A landscape with many valleys, sampled at points; each row gives a point and its height.
A ball rolls from a point to the lowest of its 2 nearest points, and stops where none of them is lower. Distance is the straight distance between rows; heights are no part of it.
zesok: [-27  41 -20 -11  47  40 -57 -17  37  33  15   5  14  30 -44 -31  16 -27
 -43  -3  32  -9]  h=413
ved: [-50  40   7  -8  41  37 -48 -47  16   4 -12  70  -9 -16 -14 -10   3 -58
 -19 -27   6   2]  h=488
tal: [ 26  15   7  66  19   1  21  40  33  14 -52 -44 -30   4  -9   1 -41  39
  31 -18 -34   4]  h=65
poda: [ -5   4  60  51 -18  27 -20  40  39  13 -39 -22 -39 -15  34 -33  11 -18
   1  -4 -38  39]  h=384
kimuf: [ 14  21  35  26  28   1  -6 -33  19  26 -35  21 -40 -20  -9  47 -18 -21
  18  16  32 -36]  h=480
poni: [ 15 -38  19   6 -43 -54 -15 -33 -45 -15  14 -50   8 -22  25  -7  50   5
  -9  35  41  -2]  h=199
fufa: [ 37  48  32  32 -19  28 -65   7 -20  -5 -22  26  56  -6  21 -36  16  -5
 -31  -3  22 -50]  h=335
kuzig: [-34 -42 -32 -16 -10  10  40 -63 -18 -14  -3 -16  -7 -23   7  11  -7  -8
 -10  28  19  45]  h=432
Nobe: [-25  19  25 -28   6  27 -18  -7  28   8  -5  23  -1  -6   7 -45  24 -30
   1 -17  -2  40]  h=636
livi: [ 12  -5  34 -17 -54 -46 -28  20 -14 -35  59 -18 -25 -10  26 -28  44  -3
  24  13 -10  17]  h=164
zevi: [ 26  -6  13  14 -31   6  10  32 -10  13 -61 -25  37  -6  18 -11  35  34
  -3 -31  30 -17]  h=289
fadi: [ 31   1  23  15  10 -26  -6  24   4   3 -45 -36  24  15   2 -15  20  44
  36 -11  17  -4]  h=266
Bek: [ -1 -22 -39 -49  39  -6  40   2   2   2  15 -21  12  31 -47  21 -11  28
  15   2  13  25]  h=183
Levug: [ 10  -5  27 -16  36 -40  32  34 -22 -14 -33   1  -9  16  28  28 -13  19
  39 -21 -48  10]  h=394
tadun: [ 35  23  21 -33 -10   9 -67 -11 -25 -23  18  19  66  -4 -14 -42  35  -6
  21 -19  38 -37]  h=818
lum: [ 29 -11 -14  37   4 -46  -9  33 -15   5  18 -53 -35  17   4  21  37  20
 -21   8   0  -8]  h=187
bofov: [ 10  25 -13   6 -27 -23 -41 -17 -14 -21  63  -8  24  12  17 -48   7  -2
 -10  37  -9 -25]  h=794
kamup: [-36   1  -6  -1 -26  13 -20 -53 -31 -31  22  88 -12 -46  28   4 -13 -47
   2   7 -13 -17]  h=648
kegal: [-19  34  21  11  25  34 -71 -37   2  10  -5  49   7 -23   1 -15  -3 -40
 -16   4  31 -29]  h=409
tepil: [ 11 -25   3 -43 -40  -3  18  59  10   8  18  11   1   8   1 -10  29   6
  23 -31 -16  11]  h=137
sok: [-63  38 -17 -40  61  43 -51 -26  30  31   1  47  12  19 -41 -19 -16 -38
 -26 -24  18  12]  h=519
giv: [ 38  38  38 -36   0  -5 -43   8  -3  10  -4  24  38   8   6 -34  35   2
  16 -15  32 -17]  h=827
diteb: [ 24 -27 -23   5   4 -33  28  36 -30  16  13 -20 -29  10  -7  57  16  12
  -4  -1   3 -25]  h=158
led: [-15  -1 -36  -1 -12  33  48  22  19   5  13  22 -10 -15 -17   8 -32  -9
   2 -18 -44  29]  h=753
fivag: [  0   5 -20 -37 -29  -9  -2   5  39 -25  81  12 -13  16 -39 -18 -16  12
  59   8 -15   1]  h=332
tamob: [-22  11 -43  34  38  77  25  -8  17  15 -22 -46   7  17 -11   9 -38   5
 -76  18  -4  22]  h=796
zin: [ 13 -27 -33  37 -35  27 -20   7 -28  35  17 -49  27   2   9   1  30 -19
 -84   8  37 -45]  h=245
Gomo: [ 25 -23 -23  50 -22 -11  -6  15 -46   9 -15 -62  31   8  15   9  21  22
 -54  17  26 -31]  h=229
lut: [ 21 -18 -36  12 -48  16 -30  10 -14  18  42  -6  14  -5 -23  15   3   3
 -16   3  46 -53]  h=276
Repa: [ -4   7  51  60  -7  39  -8  11  25  23 -61 -13 -28 -18  54 -16   7  -9
 -27   8 -13  20]  h=415
pelo: [-12   0 -16 -49   1  -1   6   2 -38  -8 -12  45  34   6  16   8  13  -8
 -22 -17  -5   8]  h=738
linim: [-13  -5  15   1 -11   1  15 -25  19   1  11  53 -49 -40   4  43 -28 -26
  41  -4 -17 -16]  h=697
Mifam: [ -8 -34  30 -63 -32 -24  55 -13  26   3  -5 -14  19   4 -23 -17 -16  -2
  88 -28  13  41]  h=285
Kinun: [ -8 -15 -10  -7  24   1  65 -11  -8  -6 -31 -19  21  10 -20  27 -23  26
  13  -1  -4  34]  h=74
zup: [-16   3 -58  12  41  35  25  -9  12  25 -10 -58  36  28 -29  13 -42   7
 -82  27   9 -10]  h=806
Bekar: [  8 -29   2 -50 -33  -8  30  17  14 -12  -4 -10  23  10 -19 -23   1  25
  63 -30   5  18]  h=228
tisup: [ 24 -19  23   6 -50 -58 -26   8 -40 -33  38 -28 -30 -13  26   2  47   6
  25  28  13 -11]  h=188
nep: [ -2  36  11  19  27   1  -5 -23  28  -6 -20 -28   7  11   3 -27  -8  22
   8  17  -6  10]  h=273
nefi: [ 30  -9  20   6  27 -45  16   5 -54 -15 -62 -20  26   4  30  24  27  40
 -18  13  -1  -2]  h=447
rek: [ 35  24  17  51   6 -46 -30  53  18 -15  21 -47 -19  17  23 -33  11  23
   7  17 -35 -29]  h=226
mer: [ 27  24  15 -11 -22 -47 -39  33  15 -27  47 -29  -7  22  16 -46  35  28
  17  15 -32   0]  h=203
tabev: [ 14 -20  29  14  17 -33  38  23 -37 -13 -71 -10   4   0  39  23   5  19
   2 -23 -27  29]  h=426
Veviv: [ -3  -2 -20   7  16  -9  44 -57  -5  -5 -24  -8  25  -6 -15  30 -44  28
  33  17  17   2]  h=143
lun: [-12   7 -16 -49  17 -18 -12   4  37 -16  91  12 -33  33 -45  -8   1   5
  18   6 -13  10]  h=395
pifi: [-32 -20  24  -2   7  27  12  33  40  35  -7 -29 -37  -9  -8  -4  32 -30
 -40 -15  -7  61]  h=238
regu: [ 26   2  28 -18  14 -35  28  61 -23 -21  -2  42 -17  17  29  24   2   1
  11 -24 -60   3]  h=359
rusub: [ -8  20   6 -39 -23  12 -74 -13 -20 -36  47  35  62 -11   6 -74  34 -24
   4 -10  10  -8]  h=809
nesi: [ -6  25 -29  33 -28  -3 -20 -26 -26 -22  45 -12  39   5  41 -42 -16 -16
 -42  41 -31 -20]  h=791
vevi: [-32  15  35   7  -8  17   3 -35  46  12  -8  14 -20 -21   2 -16   4 -31
   9   4   3  33]  h=573
tel: [ 35  19   7  26 -20  22 -33  28 -12  19 -36 -20  65   1  16 -28  23  15
 -26 -11  31 -32]  h=309
turop: [ 12 -31 -11  31 -13 -24  48  26  11  -7 -10 -40 -41  -7  -7  24 -40  15
  63 -13 -31   9]  h=66
Lebe: [  8 -26 -15  32 -20 -23  12 -31 -23  -2  -5 -54   9  -1   7  -1  18  18
 -16  41  20   3]  h=213
rato: [-28  12 -38 -35  64 -10   7 -49 -10 -13  -1  29  25  42 -31  28 -41   6
 -31  16   0   1]  h=268
godub: [ 28   6  -9  15  71 -45  20  37 -14  19 -38 -31 -21  37 -23  58 -24  38
   2  -4  -9 -17]  h=146
gosoz: [ -7  -4 -14 -32 -32  26  13 -16  24   8   9  23  25 -10 -25 -31 -19   7
  43 -19  13   1]  h=292
roter: [-14   6 -15 -12 -25   6 -69 -24  -8 -20  58  15  25 -13   7 -50  21 -37
 -18  13  14 -16]  h=800
nusef: [-63   9  13 -11  10  28 -30 -54   5  -5  -3  65 -32 -42  32   1  -3 -61
 -16  -5  -2   7]  h=582
git: [ 12   4  -8  35   4   2  11  -9 -14  -2 -33   6  -5 -15   8  27 -18   6
 -21  21  -4 -27]  h=696
fuvu: [-32 -52  -3 -52   5  10  30 -51 -17  -9 -28   8   8 -18 -11  27   3 -16
  18  -2  42  26]  h=521
Nisam: [ 34  -7 -50  25 -33  23  -6  16  -6  25  10   5  10 -13 -40  32 -26   8
   8   0  49 -65]  h=294
peri: [-23 -18 -41 -18 -31  30   7 -52   9 -26  -1  23  47 -22 -15 -15 -31  11
  33   8  20  -9]  h=334
taso: [ 13 -31 -41  13 -52  10 -33  -6 -49  12  49 -19  31  -1  -1   2  17 -16
 -49  15  43 -61]  h=261
luzu: [  8 -13 -25  23 -18  -1  29 -11 -40 -19 -15  34   8 -28  28  37 -30   7
   1  16 -28 -13]  h=688
rido: [ 25 -39 -28  16  -7 -20  54  50 -13   9 -11 -14 -45  -8 -15  62 -27  20
  26 -38 -15  -5]  h=112
Mig: [ 43  -4  14  48   1 -58 -33  48  -5  -7  19 -41 -50  15  -2  13  14  33
  15   5  -9 -24]  h=207
tetoz: [-17 -34   7 -44  27  41  42  12  11  40 -36  -1   4  10 -16  13  25  -6
 -30 -33  17  41]  h=303
bimez: [ -9 -15   0   0 -47   7  12 -17 -21 -25   3  45 -16 -35  20  24 -13 -16
  20  12 -10 -30]  h=677
vez: [ 14  25  57  66   6  42 -29  -1  21  35 -53   3 -33 -37  42   4   6 -20
 -28  12  28 -27]  h=442
Gog: [-35 -10 -53 -39  -9  -4  26   4 -17 -25  41   8  22   7  11 -24  -1  -3
 -37  11 -54  31]  h=777
pilen: [-18  13 -36 -19  45 -21  20 -71  -8 -17  -3   7  38  24 -38  17 -52  12
  18  29  18  -6]  h=193
funas: [ 23   2  38  59 -17   4 -25 -21  12  24 -19  -8 -49 -43  18  23   3 -10
   7  13  38 -35]  h=458
vonuz: [ 30  34  29  31  -8  44 -73 -29 -29  15 -20  50  32 -27  17 -14  15 -35
 -13   1  38 -44]  h=362
Vivor: [-25   9 -22  27   8  65  43  15  23   5 -19   9 -25 -25   6   9 -36 -11
 -31 -14 -41  39]  h=769
Nele: [-22  -7 -17 -71  19  -4  18  21 -22 -25  26  55  24  23  17 -19  11 -14
 -23  -9 -39  16]  h=765
kabi: [-11  18 -32 -13  47 -22  -9 -54 -51   1  12  30  26  44  -6  39 -33 -14
 -51  21  20 -25]  h=341
gumaz: [-35 -15  22  27   0   2  -4 -52  35  11  11  -7 -56 -54  -6  -1   9 -24
   9  19  34  17]  h=613
Gido: [ 16  -1  24  47  -4  -7  28  19  24   1 -50 -34 -34 -21  12  10 -43  23
  62 -31 -32   4]  h=28
rok: [ 37  -4  35  18  32 -61   5  -6 -43  -5 -38 -17  -9  15  29  55  26  12
   5  19  13 -19]  h=457
Podev: [ 37  11  -3  50  42 -36   0  33  10   8 -56 -46 -33  28  -5  17 -25  40
  18 -10 -22 -14]  h=104
moza: [ 27  34  84 -11   3 -12 -41  12  21   6 -23  15  10   2  22 -35  31  -9
  33 -15  11  -2]  h=839
kovof: [ 37  23  32 -43 -11 -30 -36  30 -25 -21   8  32  33  13  20 -11  42  15
  20 -12  -6 -12]  h=837
gabu: [-12 -33  -6 -33 -63   1  21  38   4 -16  43  12 -24 -11   4 -12  15  -4
  39 -13 -31  22]  h=29
mif: [  8  14   4  -6 -14 -26   4  31  37 -11  41 -23 -22  29 -29 -14 -14  35
  47 -11 -22  13]  h=280
diros: [-14  25  52  25  43 -18  -5 -52  36   1  -8  20 -43 -10 -10  19 -39 -13
  31  13  -8   1]  h=514
zozap: [  3  21   1 -48  67 -14  10  -2  19  16  11  -7  -1  52 -46  22 -12  14
  12  -1   7   1]  h=283
Nupal: [  4   2  28 -43 -14   1  24  64 -18  -2  16  53 -19  14  26   7  17 -13
   7 -33 -49  27]  h=282
Rebib: [-16 -16  -6  -3 -61 -18   1  29  12 -34  69  -6 -29 -21  14 -41  31  -4
   7  12 -32  16]  h=116
dud: [-13 -13 -22 -10   3  20  25  -4  12   9  30  41 -41  -7 -23  32 -33 -13
   8  -9 -17   4]  h=728
Kima: [-14 -34  23 -14  -4  24  29  27  33  43  -9 -15 -34   5 -26  14  25 -25
  -7 -37  28  58]  h=32
Fer: [-33 -13 -63 -14  11  30  44  15   7 -14  53   2  -5   2 -21 -10 -35  -2
 -12   3 -54  25]  h=766
sefol: [ -9   7   2   7  -3  13  -6  -1  -9  15 -11  28  10 -13  16   9  12  -4
 -35  -9  15 -10]  h=711
Rul: [ -4  -4  58  20  10  20   3  50  39  21 -29 -36 -46  13  11 -17  33 -19
 -21 -17 -21  47]  h=331
bovi: [ 12   8  -2  20  -3 -25  17   9  22  -6  -5 -37   8  13 -12 -15  -7  36
  30  14  -5  13]  h=241
bezus: [ 28  27  -1 -25  69 -44   6  23  -3   9   7  -7   7  55 -29  29  -4  33
   4  -9 -20  -7]  h=206
ginit: [-30   9 -32  31  33  77  28  -8  30  18 -17   7 -13  -7 -12  15 -64 -12
 -55   5 -15  20]  h=783
kuze: [-16 -40  -9 -64   1  13  32  -3  -8  31 -22   7   8   5 -25  27  20  -3
  -1 -14  44  16]  h=431
voreg: [ -7  40 -12 -17  32  21 -19 -32  43   8   4   1  30  26 -36 -27 -12   8
  -2   7  14 -12]  h=330
tuben: [-51 -29 -55 -20 -37  13   5 -62 -13 -27  17   8  27 -10  -9 -18  -8  -8
 -11  15  28  13]  h=370
kul: [-24  -9 -22  17 -25   0  14  -1 -12 -27  23   3  18 -20  35 -32   3  -5
 -31  32 -37  15]  h=786

For each start below, name the point where the ball stops.
diros: Kima
taso: gabu
Mig: Gido
kamup: bovi
gumaz: Kima
Nele: bimez
rok: gabu
nefi: gabu

Call two points neighbours if one is among the 2 nearest of the other. Go from one point of each pair to the other, from neighbour to neighbour, staying as low as possible. Name the highest point that can't be avoided.
Kima and Gido: fuvu
gabu and Kinun: zozap
Gido and gabu: rek
